A landscape with many valleys, sampled at points; each row gives a point and its height.
A ball rolls from a point to whichever of its 5 nearest points has the largest drop for the distance, and stops where none of them is lower. Distance is the straight distance between rows; heights are no part of it.
(485): [107 108  97 138 146 137 120 126 128 137 156 120 111 141 113 114 116]  height 62.8
(338): [ 82 110 148 161 132 125  75 128 126 161 132 128 119 113 114 125 136]  height 43.9
(651): [176 161 134  87 112 136 123 118 139 102 112 127 149 133 157 155 142]  height 49.1
(113): [166 118  84 106 140 135 239 145 113  98 133 125 135 166 133 100  87]  height 25.1
(703): [113 176 152 134 118 104 189 122 126  89 120 164 139 115  94 116 113]  height 39.9
(581): [145  79  64 119 165 143 178 146 121 125 155  98 116 171 134 107 101]  height 44.9
(39): [ 71 105 103 163 143 119 154 121 116 139 149 144 103 125  79  99 101]  height 10.4
(287): [ 88  83  78 154 148 127 134 138 123 149 159 118  90 139 100 115 105]  height 42.6
(559): [184 118  77  89 135 146 241 156 112 104 127 112 149 163 156 102  80]  height 22.3
(472): [ 56 135 186 186 116  96 112 111 118 156 116 166 115  86  83 106 124]  height 23.1
(535): [100 107 128 144 142 133  68 134 135 157 145 117 121 124 120 133 141]  height 59.2
(423): [168  68  50 105 162 170  86 159 141 145 171  67 106 184 162 143 130]  height 39.8
(110): [182 145 115  76 119 147 155 132 131 105 132 122 141 148 156 144 126]  height 36.6
(105): [127 204 220 163  96  90  82  98 154 133  53 151 139  60 161 138 194]  height 44.8
(63): [109 139 124 141 136 115 156 113 125 114 130 143 130 127 102 113 118]  height 40.7
(148): [ 80 134 199 172 114 104  60 114 128 160  98 148 120  91 116 128 155]  height 46.6
(78): [152 123 130 102 135 142  83 125 131 129 139 103 143 137 146 153 154]  height 49.0
(284): [146 169 148 114 112 122 151 122 141  89 111 146 146 114 133 135 135]  height 21.4
(61): [190 106  91  73 142 161  85 143 132 129 148  83 142 163 162 157 150]  height 20.7
(297): [196 170 144  81 101 140  96 122 147 102 105 115 152 114 171 171 164]  height 53.1
(554): [115  81  74 134 160 144 127 139 131 144 158 102 108 156 118 119 108]  height 58.7
(277): [118  88  90 129 148 143  77 141 133 157 163  94 108 148 137 137 133]  height 70.4
(464): [156 104  86  99 148 147 139 135 121 119 144 106 126 157 138 130 129]  height 48.0
(470): [ 73  95 210 192 105 108  13 128 119 200  85 139  99  97 143 143 154]  height 64.4
(253): [121 167 163 128 117 115 143 118 134 100 112 151 140 111 109 129 139]  height 32.5
(378): [ 48 135 158 189 121  94 144 110 117 152 131 173 107  88  61 105 106]  height 26.7
(622): [ 38 110 139 198 123 103 125 122 113 173 139 162  90  96  66 108  95]  height 28.3
(180): [ 97 141 184 159 119 114  80 113 135 145 107 141 132  94 118 124 156]  height 40.9
(336): [178  84  63  93 153 156 166 148 122 125 156  92 125 175 151 122 112]  height 42.4
(307): [130 123 108 119 140 133 133 126 126 115 145 120 131 143 122 128 132]  height 62.6
(149): [ 71 132 148 165 127 105 141 114 117 134 133 158 116 108  90 109 114]  height 31.1
(577): [ 81 138 124 157 134 110 173 113 115 120 139 159 116 117  78 102 106]  height 25.4
(403): [ 72 130 166 174 125 109  94 117 127 153 123 150 117 102  94 123 131]  height 30.4
(207): [154 163 162 110 107 126  98 119 143 109 113 135 144 107 143 147 165]  height 48.9
(623): [159 132 120  99 135 135 123 122 124 108 129 121 140 146 140 140 140]  height 53.0
(719): [180  91  64 109 149 148 246 152 105 103 134 111 141 168 143  93  79]  height 17.2
(607): [ 87 176 192 173 105  94 128 102 139 115  98 175 134  78 100 116 140]  height 8.3
(164): [214 140  89  60 123 157 208 151 114 108 123 108 162 163 175 125  96]  height 29.0
(304): [195 111  77  68 135 155 171 144 118 112 140  96 148 177 165 131 109]  height 35.5
(182): [225 153 121  44 102 164 116 138 138 103 118 109 152 143 189 173 139]  height 50.2
(674): [126  58  38 145 168 158 170 148 126 134 166 101  82 163 127 104  83]  height 53.9
(668): [136 117  91 112 140 139 191 132 118 106 136 124 123 162 122 115 105]  height 26.4
(516): [ 96 103  92 150 149 121 189 126 120 122 145 131 102 145  98 103  94]  height 34.6
(143): [122 168 188 147 111 100  78 106 139 125  88 137 140  85 139 133 176]  height 35.0
(514): [138  98  98 110 143 151  54 139 138 148 154  96 120 149 146 150 146]  height 63.8
(539): [ 61 106 129 171 132 116 118 120 120 161 144 144 102 112  85 109 109]  height 26.3
(270): [100 109 173 165 122 120  25 127 129 182 114 116 118 101 142 150 159]  height 57.4
(542): [201 149 119  63 111 148 125 137 135 102 123 112 153 145 168 160 146]  height 45.3
(215): [218 146 102  42 107 165 137 142 132 101 119 107 162 160 177 161 124]  height 47.9
(74): [ 57 100 153 184 119 112  67 127 122 192 131 144 105  99 109 127 123]  height 53.3
(695): [186 132 106  73 118 144 191 138 121 101 129 122 151 162 157 133 104]  height 27.7
(122): [150 154 123 108 125 131 185 130 125  94 121 144 140 136 124 126 116]  height 43.0
(235): [111 182 179 145 109 104 127 113 138 107 100 160 141  86 112 128 147]  height 13.1
(310): [118 102 131 134 135 140  28 138 132 168 139 101 126 124 146 149 158]  height 70.2
(494): [128 200 210 153  89  93  96 100 154 117  66 154 141  66 150 142 178]  height 43.4
(127): [129 124 139 128 131 133  70 121 134 137 132 119 133 116 135 136 158]  height 67.4
(337): [118 135 136 129 131 123 121 118 133 117 137 134 128 121 116 129 138]  height 57.2
(319): [ 83 106 170 168 122 115  41 130 129 176 119 120 121 102 133 136 152]  height 54.6
(268): [165 152 105  88 117 130 240 151 121  94 122 131 150 158 137 124  86]  height 29.3
(216): [134 151 119 117 127 114 225 130 118  90 125 149 132 140 115 106 101]  height 43.1
(347): [113 177 169 141 114 104 165 112 139  95 112 166 140 109 104 127 131]  height 30.2
(633): [ 97 115 162 157 127 123  63 127 135 148 128 126 126 110 120 133 145]  height 53.4

Call two points neighbours if one is among the 5 nearest of the other. Go from one point of each pair to the other, from neighbour to neighbour, staying as low as possible. Name the highest point that can't be avoided.
(607) and (61) -> (336)
(607) and (39) -> (378)
(284) and (719) -> (516)

For each start below, name the point where the ball stops.
(674) -> (39)
(307) -> (39)
(336) -> (719)
(554) -> (39)
(127) -> (61)
(464) -> (719)
(253) -> (607)
(216) -> (719)
(514) -> (61)
